Points on a hilly landscape, in no order, each with its height.
From any point a ball rolls to the lowest of the 2 points nearest to it. It stops when none of these is lower. Distance is the straight distance between rows; heights are no part of it.
q780: -5,-7,-26,6,1,-17,-4,-10,49,6,11,8,6,2,-26,0,-6,-9,-12,10,9,-16,6,-5,-18,-15,-35,-3,-6,-27,7,-34,26,-13,-10,5,-16,-3,-4,-24,4,12,-11  (h 36.0)
q663: 20,12,-16,17,6,-11,-8,-10,26,27,12,2,9,-7,-3,0,-14,14,-27,-5,-1,-13,13,4,-1,-17,-9,-15,5,-20,18,-25,11,-16,-21,11,-17,-7,7,-9,7,23,-9  (h 41.8)
q404: -22,2,24,-8,6,-10,14,9,14,-23,-17,17,7,2,11,1,-12,2,13,3,27,-4,-1,28,-3,-4,28,-3,7,12,-28,1,-45,3,1,14,23,2,4,-10,-6,17,3  (h 45.5)
q836: -5,6,12,-18,-15,3,-8,1,5,2,0,5,1,7,-3,13,0,20,-11,1,-5,7,-13,-7,27,-9,-1,12,3,-7,13,10,37,13,7,-30,15,10,-15,-3,11,-11,-2  (h 70.8)
q322: -12,-19,-8,-8,9,10,-10,0,12,-27,-1,-10,-8,13,-22,-3,12,-17,29,-3,7,5,-16,-9,-1,5,-18,16,-6,18,0,15,-1,-16,27,0,-1,-1,6,-1,-16,-8,-5  (h 79.9)
q565: 1,-2,12,3,9,0,-12,-12,-11,15,7,-21,-15,-6,3,8,-11,3,9,-3,-13,4,-4,-8,-2,-5,7,-8,-14,-9,9,8,-12,-5,1,5,-3,-4,4,7,-2,1,-5  (h 58.5)
q844: 5,0,24,-4,6,15,6,11,-31,-6,5,-2,2,4,14,6,9,-8,11,8,5,9,-7,15,10,15,15,11,18,26,-10,16,-23,18,0,5,7,-1,11,14,-10,-27,17  (h 42.1)
q192: 0,-9,14,-6,-7,11,13,18,-3,-7,12,18,16,15,-6,6,17,-11,-5,25,12,-5,-9,21,11,13,-15,24,23,14,-10,-6,15,29,-9,-16,6,11,-3,-12,0,-42,13  (h 47.7)
q918: 7,14,-4,8,-6,-5,10,-3,-9,25,1,3,2,-5,13,-3,-12,24,-32,-1,-11,-5,7,-15,11,-6,1,-15,-9,-18,17,-12,28,10,-7,-17,-4,7,-15,-4,14,0,1  (h 67.0)
q152: -10,1,-21,-11,-19,-7,-8,-2,17,-3,-5,-1,-2,-2,-15,-1,3,9,-6,-7,-7,-1,-5,-22,0,-13,-15,0,-13,-19,13,2,41,-9,16,-19,0,5,-14,-7,11,11,-12  (h 73.7)
q84: 1,-10,26,-12,25,26,-29,-19,5,1,10,-25,-24,3,-20,13,0,-9,28,0,-5,20,-24,-11,28,3,3,12,-4,13,6,32,-9,-2,29,-9,4,-13,7,21,-10,-16,-1  (h 67.3)
q448: 7,-2,13,18,1,1,12,6,-18,31,17,2,-3,2,-1,8,0,-6,-17,26,-5,-6,-4,-3,0,8,-11,1,-7,-11,5,-16,24,27,-11,-17,-11,5,-20,-4,4,-39,11  (h 39.5)
q606: 31,6,6,1,17,5,-33,-13,32,14,21,3,1,-1,-26,20,-13,-3,-8,-7,1,6,-1,23,16,-6,-3,10,25,5,17,3,-11,-13,-11,10,-6,-19,25,1,-6,-1,-15  (h 61.0)
q488: -10,-4,-6,23,13,-14,15,-7,15,13,-2,3,0,-2,-5,-5,-17,-11,-3,15,6,-16,14,9,-30,-5,-5,-24,-17,-17,-9,-28,-21,-5,-17,18,-12,-2,-1,-15,2,13,-5  (h 41.4)
q343: -13,-5,7,1,-2,5,14,12,-27,-21,-9,-3,-2,10,12,-4,11,-10,14,7,9,0,-6,-3,-14,7,12,3,-5,14,-21,8,-22,10,7,2,10,5,2,4,-8,-5,8  (h 35.9)
q980: -8,-5,-1,-2,-3,-1,5,8,-7,-11,-6,0,1,6,3,-3,5,-2,6,-1,2,0,-3,-1,-11,2,0,0,-3,1,-6,2,-8,-3,-1,5,2,4,2,-1,0,3,-1  (h 23.9)
q170: 1,-1,7,8,4,-2,-10,-21,-18,29,11,-29,-21,-10,5,9,-18,5,4,-2,-23,1,-2,-24,-3,-8,5,-16,-33,-23,14,3,0,-3,5,-5,-9,-4,-7,4,1,-1,-5  (h 54.6)
q728: -19,-4,13,-6,3,-9,8,7,19,-16,-12,14,5,6,-2,2,-10,0,5,4,16,-6,-4,19,-7,-6,7,-2,3,1,-15,-5,-23,-1,-1,6,12,4,1,-12,0,11,-4  (h 36.6)
q876: 6,-5,-57,-9,-22,-7,-3,12,18,-24,3,8,18,-7,-5,-22,32,-14,0,-13,-1,2,15,-20,-14,9,-31,18,13,-2,7,-11,34,-15,-1,1,-18,2,-1,6,0,2,8  (h 39.1)
q691: 17,-5,4,31,8,0,13,0,-14,34,24,-4,0,-3,-3,1,-1,-19,-15,27,-4,-12,7,5,-12,11,-19,-5,-2,-12,4,-28,15,20,-24,2,-24,-2,-4,-6,0,-33,10  (h 44.9)
q254: -6,-9,21,18,5,5,17,9,-34,-2,3,-9,-10,8,4,6,5,-24,16,25,10,-3,-8,1,-18,12,9,0,-15,9,-25,-1,-27,24,7,-2,1,3,-4,0,-17,-25,13  (h 45.8)
q983: 11,4,-5,6,6,-5,-9,-7,-16,11,-2,-16,-7,-10,15,-4,-6,6,3,-17,-13,2,7,-6,-10,-2,15,-14,-7,-6,6,3,-21,-19,-7,20,-9,-7,12,9,0,22,-3  (h 54.5)
q148: 12,10,-36,-10,-23,-4,-15,3,-5,-4,-11,-2,4,-11,7,-20,12,11,-11,-30,-15,3,12,-14,-2,2,0,-1,4,-6,13,7,21,-24,7,2,-7,-4,-1,12,6,31,-2  (h 55.5)
q509: 15,7,6,-16,-8,16,-24,-6,-24,8,7,-10,-5,-6,8,0,12,13,-5,-9,-21,18,-4,-6,24,5,7,14,7,5,19,21,19,6,5,-14,5,-1,-4,21,4,-12,12  (h 38.9)
q265: -11,1,-21,17,-3,-12,26,0,9,13,-9,16,3,3,-3,-8,-9,2,-27,18,3,-16,9,-11,-12,-5,-18,-19,-12,-19,-3,-29,28,13,-13,-13,-9,14,-23,-16,13,3,-2  (h 61.7)
q286: -7,-15,-18,1,6,0,-23,-17,-8,-2,0,-39,-26,-3,-7,-7,-1,-12,30,-16,-17,7,-5,-27,-18,0,0,-7,-33,-4,6,16,-10,-30,24,9,-12,-10,3,10,-13,16,-11  (h 79.8)
q136: -13,2,40,-12,12,-5,-3,-11,2,-1,-1,-6,-12,-7,12,17,-18,12,20,-1,6,4,-12,6,19,-9,27,0,-2,6,-10,20,-28,9,8,2,18,-3,7,10,-13,1,-5  (h 57.4)
q441: 8,-13,-3,33,16,1,6,-8,-24,24,21,-25,-13,-1,-3,0,-2,-33,10,20,-8,-9,5,-4,-34,14,-14,-11,-17,-10,-1,-16,-14,4,-13,19,-25,-10,9,0,-11,-22,2  (h 56.7)
q869: -4,-14,1,6,12,13,15,17,-15,-31,-1,5,15,10,-2,-7,16,-34,15,12,19,-9,4,22,-16,23,-6,13,18,31,-25,-7,-38,3,-1,28,-2,-2,24,-4,-18,-21,11  (h 53.2)
q466: -4,6,38,-2,2,3,12,2,-29,9,5,0,-6,-3,22,16,-4,7,5,11,4,5,-9,0,15,3,25,7,-1,7,-10,13,-9,32,2,-13,18,1,-13,12,-6,-25,14  (h 24.0)
q664: -24,-9,-18,16,1,-12,24,-2,9,-1,-21,10,0,2,-5,-9,-13,-17,-1,18,11,-13,11,-5,-37,-6,-4,-26,-27,-14,-19,-22,-15,2,-7,7,-4,9,-21,-13,7,24,-6  (h 27.4)
q694: -6,-4,-1,6,1,-6,14,8,28,-7,2,24,16,5,-9,-4,1,-8,-13,17,14,-16,8,22,-9,-1,-20,3,14,-4,-9,-30,7,9,-18,3,-1,7,1,-24,6,-9,2  (h 55.6)
q284: -4,-7,33,-17,17,19,-16,-9,-2,-4,5,-12,-11,6,-7,15,0,-4,24,6,2,18,-22,3,30,3,8,15,9,19,0,29,-14,10,20,-9,11,-6,7,17,-11,-21,3  (h 64.7)
q469: 1,7,26,7,1,-1,16,7,-16,16,8,7,-1,1,11,11,-5,7,-10,16,1,-2,-2,5,10,3,8,-1,-1,-1,-2,-2,5,29,-8,-15,8,6,-16,-2,3,-26,11  (h 32.7)
q160: -9,9,-13,7,-10,-8,31,10,-2,3,-23,23,11,2,11,-9,-3,14,-28,6,6,-8,12,-4,-3,-3,0,-18,-2,-7,-8,-18,18,16,-11,-12,3,15,-21,-9,18,13,1  (h 57.3)
q183: 4,-1,1,-15,14,6,-44,-17,35,-13,0,-7,-22,12,-30,10,-7,-6,21,-25,2,11,-20,-10,21,-7,3,13,-1,15,2,31,-12,-30,32,-8,5,-19,10,6,-14,19,-18  (h 71.4)
q665: 40,10,-12,-8,-5,15,-19,6,3,3,12,12,20,-4,3,-1,22,11,-22,-13,-7,10,12,18,22,7,-3,17,44,19,14,2,18,-3,-22,4,-4,-4,19,9,4,-7,7  (h 75.3)
q60: -7,19,18,-17,-14,-4,14,5,-13,-5,-19,14,6,-3,29,4,-3,31,-10,-11,2,6,0,-3,22,-4,28,0,13,3,-3,11,6,15,-1,-14,24,4,-10,5,8,11,2  (h 47.9)
q828: -16,1,-1,-14,-19,7,6,5,-35,-22,-20,-12,-9,0,18,-9,14,4,14,-12,-5,9,-6,-24,-4,6,14,6,-12,6,-10,23,4,7,21,-13,16,4,-10,11,-1,7,3  (h 64.6)
q380: 12,12,27,10,16,-6,11,2,-18,5,5,-2,2,-14,22,6,-10,7,8,-3,5,3,12,28,4,3,32,-9,11,14,-10,6,-44,6,-15,26,7,-7,18,11,-8,-1,8  (h 43.4)
q653: -21,-18,-15,-11,-2,10,-1,3,-3,-32,-8,-18,-14,9,-14,-10,16,-14,36,-5,3,7,-18,-24,-3,6,-11,15,-22,12,-2,23,9,-10,38,-13,3,4,-7,4,-12,-5,-3  (h 82.0)
q912: 18,4,-19,-11,-15,11,-19,4,-26,-5,5,-6,2,-6,7,-16,24,5,-4,-13,-20,11,7,-9,7,13,-3,12,10,7,17,14,23,-4,0,-5,-4,1,4,19,2,-6,12  (h 44.8)
q614: -19,-1,3,23,3,-11,28,0,-13,2,-19,7,-8,1,5,1,-11,-11,1,17,10,-10,9,-3,-29,-5,17,-25,-27,-7,-25,-13,-27,17,-4,-1,4,11,-17,-8,-2,11,4  (h 41.3)
q961: -13,-9,-16,-7,-9,-2,15,15,4,-26,-11,15,12,9,-2,-12,15,-8,3,3,12,-5,0,1,-18,5,-10,6,5,5,-14,-6,1,-3,-1,5,3,7,-3,-6,4,3,2  (h 34.9)
q618: -14,-5,-12,11,-14,-4,18,6,-24,2,-9,3,-9,7,0,-4,8,-7,-5,14,-2,-7,-2,-26,-18,7,-8,-6,-24,-11,-10,-8,22,17,5,-21,-3,14,-27,-6,6,-11,3  (h 62.6)
q355: -9,7,-18,-9,-22,-4,0,-8,-24,-2,-22,-15,-10,-14,14,-15,-2,14,-1,-24,-18,5,7,-29,-8,-4,10,-14,-22,-15,4,12,8,-14,17,-6,0,-5,-13,8,10,33,-6  (h 84.8)
q786: 3,8,-23,7,-14,0,15,5,-40,2,-17,-4,0,-7,24,-21,9,9,-12,-12,-11,1,15,-20,-17,9,12,-15,-12,-4,-2,-3,2,1,-4,4,-5,3,-8,10,12,17,7  (h 53.3)
q938: -31,0,10,1,-3,-17,18,-7,23,2,-20,10,-6,3,-8,9,-23,7,-4,11,8,-11,-3,-7,-6,-19,5,-20,-24,-23,-11,-9,0,9,5,-18,10,11,-24,-20,11,16,-13  (h 52.8)
q598: 22,-4,4,35,17,1,7,-8,-16,34,29,-18,-2,-9,-2,2,-6,-26,-4,18,-8,-9,12,13,-19,13,-13,-9,0,-11,7,-21,-9,9,-24,23,-26,-10,14,1,-5,-28,6  (h 51.0)
q34: 9,8,-3,6,-2,-1,16,15,-7,-4,-5,16,19,0,17,-9,9,9,-13,-1,5,-4,13,20,-3,6,7,-3,21,10,-7,-13,-9,4,-23,14,2,4,8,-1,7,2,9  (h 13.0)
q126: -20,-16,-24,13,1,-7,17,-1,-4,-10,-12,-6,-5,4,-3,-13,1,-22,14,8,5,-8,5,-17,-46,3,-7,-17,-29,-9,-17,-11,-18,-11,3,16,-9,0,-9,-4,-2,18,-5  (h 41.6)
q942: -2,1,32,4,14,-6,6,3,19,2,11,10,6,-2,-6,11,-17,-3,4,14,15,-5,2,40,7,-2,7,-1,11,6,-6,-7,-24,12,-9,9,8,1,13,-15,-5,-15,2  (h 65.8)
q816: 22,4,-13,6,-4,5,-7,3,-6,13,13,-1,8,-4,3,-5,9,6,-18,-2,-12,-1,8,0,2,3,-12,3,11,-3,16,-10,23,0,-17,4,-12,1,7,3,6,-9,6  (h 71.0)
q31: 13,-4,25,3,4,15,8,9,-9,14,23,6,11,2,-5,14,8,-14,-5,22,6,1,-6,33,18,14,-6,18,30,14,2,-3,2,30,-11,-5,-2,0,5,4,0,-49,14  (h 42.9)
q87: -34,-13,7,-9,-9,-4,12,5,11,-22,-11,3,-7,19,-17,6,1,-6,15,15,11,-4,-20,-12,-4,-8,-12,6,-20,-7,-13,4,16,11,22,-26,17,13,-22,-18,2,-9,-9  (h 68.1)
q866: -2,2,45,-17,18,9,-11,-15,-3,4,6,-6,-10,-9,9,19,-11,9,22,2,5,15,-14,10,34,-1,29,9,14,19,-6,31,-27,13,10,2,17,-10,12,25,-14,-12,2  (h 61.2)
q709: -10,1,-6,-14,-21,-1,-5,3,11,-2,1,5,0,7,-15,5,5,12,-11,3,-7,1,-10,-17,14,-9,-18,9,-8,-15,12,4,54,8,13,-32,7,12,-20,-9,13,-11,-5  (h 72.1)
q546: -25,-5,-13,-8,-14,-15,12,1,26,-8,-22,12,1,3,-12,-2,-11,2,-2,0,8,-6,-4,-11,-14,-15,-9,-15,-18,-21,-6,-8,14,-10,9,-9,4,6,-21,-15,16,29,-18  (h 47.5)
q82: 23,10,20,2,2,7,3,6,4,19,20,14,16,-2,3,11,1,11,-19,10,0,2,3,31,25,2,-1,10,32,10,12,-6,11,21,-22,-2,2,3,6,0,8,-30,11  (h 37.3)
q442: 14,-7,-49,-13,-17,6,-14,10,11,-31,7,6,15,-4,-7,-18,39,-15,5,-14,-7,8,9,-12,-3,17,-27,30,22,16,8,5,27,-13,5,-4,-12,0,11,12,-9,-12,11  (h 31.4)
q635: -3,18,0,-19,-20,-2,11,8,-20,-10,-28,9,7,-7,31,-8,5,26,-8,-24,-2,9,5,-6,11,-1,27,-3,12,4,-5,13,-1,-1,2,-3,18,1,-5,10,11,31,1  (h 42.2)
q502: -16,-9,-12,4,-1,-12,3,-4,29,1,0,6,0,6,-19,0,-6,-5,-3,10,4,-11,-2,-6,-16,-12,-22,-6,-14,-21,0,-18,16,-7,-1,-2,-6,5,-9,-19,6,6,-11  (h 41.5)
q849: -8,-18,-17,26,10,-2,11,-2,-21,2,5,-19,-12,5,-2,-10,5,-30,16,16,0,-9,5,-14,-45,11,-12,-11,-26,-5,-14,-13,-18,-4,-2,21,-18,-5,3,-2,-10,-6,1  (h 51.4)
q647: 6,-1,-23,4,3,-15,-8,-5,51,2,8,17,14,0,-19,0,-8,-8,-15,-2,14,-14,8,12,-13,-13,-25,4,11,-12,3,-32,5,-21,-15,19,-13,-9,5,-21,2,24,-10  (h 29.1)
q454: -9,-4,-17,1,-11,-1,-9,-14,-29,4,-6,-32,-19,-10,7,-11,0,1,13,-16,-23,4,3,-32,-18,1,5,-13,-36,-15,5,11,2,-14,17,-2,-7,-4,-9,9,0,17,-5  (h 82.5)
q269: -10,-17,-10,-1,4,6,12,15,-1,-30,-1,9,13,12,-7,-9,17,-25,11,9,15,-8,-1,11,-18,14,-17,14,11,19,-17,-7,-15,-1,1,15,-1,2,12,-8,-10,-13,6  (h 44.7)
q10: -6,-16,-9,-1,14,2,-18,-9,6,-11,1,-21,-15,5,-14,-3,1,-16,26,-10,-2,5,-8,-12,-13,1,-8,3,-14,7,2,13,-15,-26,20,12,-8,-8,12,4,-15,8,-10  (h 77.0)
q648: -12,-14,25,10,11,6,6,0,-11,5,13,-16,-14,8,-11,12,-4,-22,19,25,5,-3,-17,1,-7,4,-7,3,-16,0,-9,3,-10,17,10,-7,-2,0,-5,-4,-12,-31,2  (h 52.3)
q685: -14,-7,18,17,19,-13,6,-8,15,8,6,-7,-8,-3,-9,6,-25,-12,12,15,8,-12,3,17,-20,-6,5,-19,-17,-10,-10,-12,-36,-3,-4,17,-4,-4,7,-16,-8,0,-7  (h 50.9)
q583: 34,7,4,-14,2,21,-22,1,-11,3,12,5,10,-3,5,3,18,8,-8,-10,-11,21,2,18,29,14,11,17,39,24,13,20,0,1,-10,1,4,-7,20,20,1,-15,12  (h 77.4)
q118: -4,9,-12,12,-3,-7,27,3,-22,4,-23,3,1,-7,24,-11,-6,7,-11,-4,0,-3,17,-11,-19,-1,21,-26,-15,-6,-13,-8,-19,1,-9,9,0,6,-11,5,12,30,1  (h 45.2)
q129: -3,6,-13,9,-5,-8,6,-7,10,23,3,3,0,1,-5,0,-13,14,-28,9,-8,-11,3,-20,2,-12,-15,-16,-16,-28,14,-19,41,5,-4,-19,-9,9,-17,-14,15,0,-5  (h 64.8)
q323: 26,8,-14,12,8,-8,-12,-8,43,17,20,10,15,-3,-14,7,-8,4,-28,2,7,-13,13,16,3,-14,-22,1,21,-13,17,-32,17,-9,-27,12,-16,-9,13,-17,3,8,-9  (h 36.4)
q493: 10,9,-12,22,4,-4,22,7,-26,7,-10,3,7,-7,26,-15,2,5,-11,-3,-1,-5,20,3,-21,6,16,-21,-2,2,-9,-15,-24,-4,-23,24,-7,1,3,7,7,17,7  (h 34.4)
q790: 23,9,5,10,3,3,15,12,5,6,12,18,25,-2,9,-3,7,4,-19,7,5,-6,17,36,10,8,-5,6,37,14,-2,-21,-2,13,-32,14,-3,3,16,-7,4,-19,11  (h 28.8)
q573: -7,4,-12,-17,-15,-3,-14,-7,-20,-11,-22,-18,-14,-13,16,-11,1,9,13,-33,-16,11,1,-22,-1,-3,18,-5,-13,-4,-1,26,-9,-23,22,0,6,-8,-2,17,-1,40,-8  (h 86.9)
q206: -22,6,11,-8,-14,-2,15,-3,-24,-7,-22,-3,-10,-2,19,4,-4,11,4,-4,-3,3,-4,-25,0,-5,19,-5,-19,-7,-13,13,1,15,15,-18,19,5,-18,4,5,9,-2  (h 60.7)
q93: 0,4,-13,-30,-18,4,-18,6,-2,-27,-17,7,3,3,4,-7,19,11,7,-28,-3,16,-7,-4,20,4,10,16,19,15,1,32,10,-14,20,-13,16,0,2,13,-1,19,-2  (h 70.5)
q725: 7,13,-3,-4,-6,-5,12,13,-9,-8,-19,12,14,-5,26,-9,4,18,-8,-19,5,3,10,12,2,0,23,-7,18,7,-7,0,-20,-10,-14,18,9,-1,6,7,9,30,1  (h 31.0)
q476: -10,-4,6,-5,-8,0,19,17,18,-14,1,30,19,14,-6,-1,9,-5,-11,22,18,-12,1,25,2,5,-15,13,20,7,-16,-20,9,22,-15,-10,9,14,-3,-24,4,-22,9  (h 51.8)
q774: 6,7,9,6,2,-4,-14,-21,-2,37,13,-18,-13,-12,1,13,-25,20,-15,-2,-19,-3,0,-20,14,-18,5,-16,-26,-29,27,-3,18,-2,3,-17,-8,-1,-11,-2,9,2,-6  (h 50.7)
q875: 13,4,-17,24,11,-7,7,-3,-16,16,-1,-10,2,-11,19,-12,-3,0,-5,-9,-8,-6,20,2,-26,3,9,-22,-6,-7,2,-15,-28,-22,-21,36,-16,-10,14,6,2,24,-1  (h 46.0)
q357: 21,8,4,2,-4,9,-9,1,11,26,23,6,10,-1,-7,10,0,13,-31,12,-8,-1,0,6,22,-7,-17,8,15,-7,24,-14,43,16,-15,-16,-6,4,-5,-2,13,-26,6  (h 66.9)
q232: -8,-10,-21,-8,-11,6,-10,1,-20,-18,-2,-21,-13,0,-3,-15,19,-8,22,-11,-14,9,-6,-24,-9,10,-8,10,-20,3,5,19,16,-9,24,-10,-3,2,-6,12,-5,-3,2  (h 84.2)
q178: 11,11,20,9,12,-12,6,1,24,13,9,13,11,-9,2,6,-16,13,-10,3,10,-7,9,37,10,-7,9,-8,16,0,3,-15,-18,2,-20,13,2,-2,12,-13,2,2,-3  (h 62.1)
q688: 10,-3,20,-16,21,19,-40,-18,26,-4,11,-10,-16,8,-28,17,-3,-4,18,-9,0,20,-23,-4,32,-2,4,15,7,15,6,32,-10,-13,26,-11,7,-18,13,13,-10,-4,-9  (h 69.4)
q718: 6,8,21,-10,-3,9,-5,-1,-28,9,2,-5,-5,-4,20,7,2,13,0,-3,-11,12,-6,-4,19,3,16,8,5,5,6,16,4,17,1,-9,11,1,-3,16,3,-14,11  (h 33.0)
q114: 10,3,-43,-10,-17,-9,-4,14,19,-17,-12,20,22,-6,6,-21,10,-4,-6,-31,6,0,12,-2,-13,0,-7,7,16,5,-3,-5,4,-35,-6,21,-7,-8,0,8,7,45,-5  (h 52.1)
q915: 26,10,-11,1,-10,14,-15,1,-17,23,19,-2,5,-6,4,-4,11,13,-30,-1,-20,4,6,-5,18,4,-13,8,9,-5,27,-6,45,11,-11,-13,-11,3,-6,10,11,-21,15  (h 68.7)
q267: 30,14,-7,0,-2,4,-16,1,9,13,9,6,12,-6,3,1,4,17,-22,-12,-8,3,8,12,15,-5,0,3,25,2,19,-4,13,-8,-19,4,-6,-3,14,3,5,8,0  (h 73.2)
q215: -9,-6,-16,-15,-8,8,-17,-5,-25,-23,-15,-28,-20,-5,7,-18,14,-3,28,-26,-14,15,-5,-26,-1,8,10,6,-18,10,-1,32,-7,-19,32,-4,3,-5,0,21,-12,17,-1  (h 86.6)
q705: 12,-3,22,0,18,6,-23,-13,19,14,17,-10,-8,-1,-21,20,-15,-5,6,5,-2,8,-10,15,13,-7,-2,3,6,0,13,8,-12,-2,2,5,-3,-9,15,3,-7,-12,-10  (h 63.8)
q125: -9,13,3,-3,-15,-3,26,12,-14,-3,-20,21,8,5,20,-2,0,19,-20,2,4,-2,4,-5,6,1,12,-6,3,0,-9,-3,14,22,-4,-19,17,13,-19,-5,13,2,7  (h 53.0)
q671: 8,6,21,10,6,1,14,9,-26,5,7,1,3,-3,19,4,0,0,2,8,2,2,5,18,0,9,18,-1,9,12,-9,2,-25,17,-14,12,4,0,9,7,-5,-16,13  (h 32.6)
q964: 4,-6,24,-8,9,9,-12,-1,13,5,15,1,1,7,-18,17,-3,-5,4,13,3,8,-15,19,19,-3,-8,13,14,7,8,9,1,11,3,-6,4,0,8,-2,-2,-27,-1  (h 66.2)
q880: -8,3,2,14,7,-14,15,2,36,8,-3,24,12,-1,-8,-3,-16,3,-18,15,14,-18,11,22,-7,-10,-9,-15,2,-13,-6,-32,-1,5,-20,3,-2,8,-5,-25,10,9,-3  (h 59.5)
q386: 12,2,10,6,4,3,-10,-7,14,26,23,-4,0,-1,-13,15,-10,4,-14,14,-7,-3,-3,5,11,-11,-15,1,0,-14,21,-10,23,9,-10,-8,-7,0,-2,-4,6,-20,-2  (h 65.3)
q318: -26,5,20,0,-3,-12,19,-9,-1,6,-17,2,-12,-3,8,15,-20,12,-1,8,1,-6,-3,-18,2,-16,16,-17,-28,-19,-12,1,-1,18,8,-22,16,9,-25,-9,5,7,-7  (h 56.6)
q165: 11,6,-38,1,-12,-5,4,8,-8,-3,-14,4,12,-11,18,-26,9,5,-10,-25,-5,-1,17,-9,-19,4,4,-11,2,-4,1,-7,0,-28,-8,23,-10,-5,1,11,10,42,-1  (h 59.4)
q843: 2,3,15,11,7,-10,4,-4,32,20,15,10,5,-1,-14,10,-18,6,-16,18,4,-14,3,18,5,-13,-12,-8,0,-16,10,-24,12,10,-16,-5,-5,4,0,-22,6,-11,-5  (h 63.0)
q609: -10,-1,35,-7,4,0,7,5,14,-2,11,13,7,7,-8,15,-9,-2,3,21,14,-2,-10,30,16,0,2,9,13,8,-6,-1,-7,24,-2,-10,14,6,-1,-13,-2,-29,6  (h 68.5)
q789: 4,-1,-45,-11,-18,-9,-7,11,27,-19,-4,14,16,-4,-7,-15,15,-6,-5,-19,5,-1,8,-10,-12,-1,-20,12,11,-3,3,-7,23,-25,1,7,-9,-3,-3,2,3,24,-4  (h 45.6)
q604: 13,6,15,-3,13,-3,-6,3,-1,-2,0,4,6,-4,10,6,-4,8,5,-11,3,8,2,25,10,1,20,2,21,16,-1,9,-35,-9,-10,21,5,-7,24,7,-6,6,-1  (h 51.9)
q440: -10,-17,13,-9,28,16,-21,-15,29,-24,-6,-14,-18,17,-37,7,-4,-23,40,-10,14,7,-21,-7,10,7,-9,13,-10,29,-2,20,-26,-30,37,6,-3,-13,15,-2,-26,3,-11  (h 76.0)
q417: 1,15,12,-7,-7,-6,0,-4,11,16,0,6,2,-3,4,11,-15,27,-22,-4,-6,-1,-4,-7,23,-17,4,-5,-2,-17,16,-2,27,7,-1,-21,8,7,-12,-6,12,4,-6  (h 69.1)
q356: 12,7,-6,15,5,-9,-11,-19,17,38,16,-12,-5,-8,-6,8,-24,16,-21,1,-11,-11,6,-10,2,-20,-5,-20,-16,-31,26,-14,17,-13,-11,-3,-17,-4,0,-9,8,13,-12  (h 46.9)
q197: 0,-1,-19,11,-10,-1,9,3,-30,7,-3,-6,-6,-2,10,-13,9,0,-7,0,-12,-4,7,-22,-19,10,-4,-8,-17,-9,2,-7,15,4,-4,-1,-10,5,-9,4,7,-1,6  (h 58.4)
q682: -16,9,34,-13,5,-10,8,-1,4,-13,-15,9,0,-6,20,9,-14,17,14,-6,15,2,-5,14,13,-9,36,-2,8,9,-18,15,-33,6,2,7,24,-1,5,5,-9,16,-3  (h 52.7)
q633: -9,4,0,-25,-17,7,-12,0,-21,-20,-18,-8,-6,-3,14,-6,12,13,12,-20,-11,16,-9,-15,16,3,14,11,2,7,0,29,9,-1,21,-15,18,2,-4,15,-2,13,0  (h 67.7)
q167: -5,-10,13,-13,22,11,-16,-4,19,-26,-7,-1,-2,14,-20,6,-1,-16,26,-9,15,7,-15,10,11,10,-1,13,12,33,-8,16,-36,-22,22,14,3,-10,23,0,-21,2,-5  (h 79.1)
q742: -1,-8,19,-3,15,18,7,11,-22,-23,1,-5,6,11,0,2,11,-23,21,10,14,2,-7,18,3,21,7,11,18,35,-16,14,-38,8,7,17,3,-3,22,7,-20,-25,13  (h 50.0)
q46: -26,-10,-15,-2,-19,-2,16,8,-10,-16,-10,0,-8,12,-10,-5,14,-8,9,10,3,-3,-10,-27,-15,3,-15,4,-24,-9,-9,2,30,13,20,-27,5,13,-26,-8,6,-10,-3  (h 65.4)
q199: 17,9,8,-7,10,-7,-23,-3,29,0,4,14,4,3,-10,13,-12,6,-2,-16,9,4,-2,27,17,-10,9,9,25,11,4,6,-24,-18,-7,15,3,-12,22,-2,-5,16,-11  (h 57.6)
q750: 22,3,-35,-6,-12,5,-29,-1,-10,-7,5,-9,0,-9,0,-19,23,0,-1,-22,-21,9,12,-11,-2,11,-6,10,8,5,18,12,16,-24,4,4,-11,-6,10,21,-5,11,5  (h 50.1)
q616: -3,-10,8,-7,25,6,-34,-21,27,-10,-3,-21,-27,11,-28,10,-13,-14,34,-21,4,10,-18,-12,9,-5,2,5,-14,16,-2,25,-28,-35,33,7,-3,-19,14,5,-22,18,-18  (h 73.5)
q773: 17,-2,-36,-14,-21,10,-3,18,-10,-23,2,13,20,-2,9,-21,40,-1,-7,-13,-7,6,12,-1,3,17,-14,24,29,18,3,4,28,-2,-8,-1,-6,7,9,11,2,-12,16  (h 21.2)
q340: 5,2,17,10,18,-14,-3,-9,19,16,8,-4,-2,-8,-4,11,-23,2,4,0,2,-6,4,21,-3,-11,8,-13,-2,-8,3,-8,-30,-11,-9,20,-5,-6,15,-9,-5,10,-9  (h 57.1)
q708: -20,-14,4,-12,-1,2,-7,1,26,-16,4,1,-4,16,-28,9,2,-5,14,12,7,0,-21,-4,6,-10,-22,15,-8,-3,1,6,23,0,19,-20,8,9,-9,-16,-1,-14,-11  (h 70.2)

Call two points neighbours if one is among the 2 nearest of the other. Go from one point of each pair to the other, from neighbour to neighbour, staying as low as possible. Name the highest point that can't be avoided.
q466, q773 | q912
q664, q980 | q609
q664, q773 | q441
q647, q664 | q565
q34, q671 | q93
q671, q980 | q869
q10, q493 | q322
q664, q493 | q118

For each start below, name the point where the ball stops.
q267 | q34
q708 | q493
q964 | q671
q709 | q34
q609 | q664
q694 | q34
q633 | q647
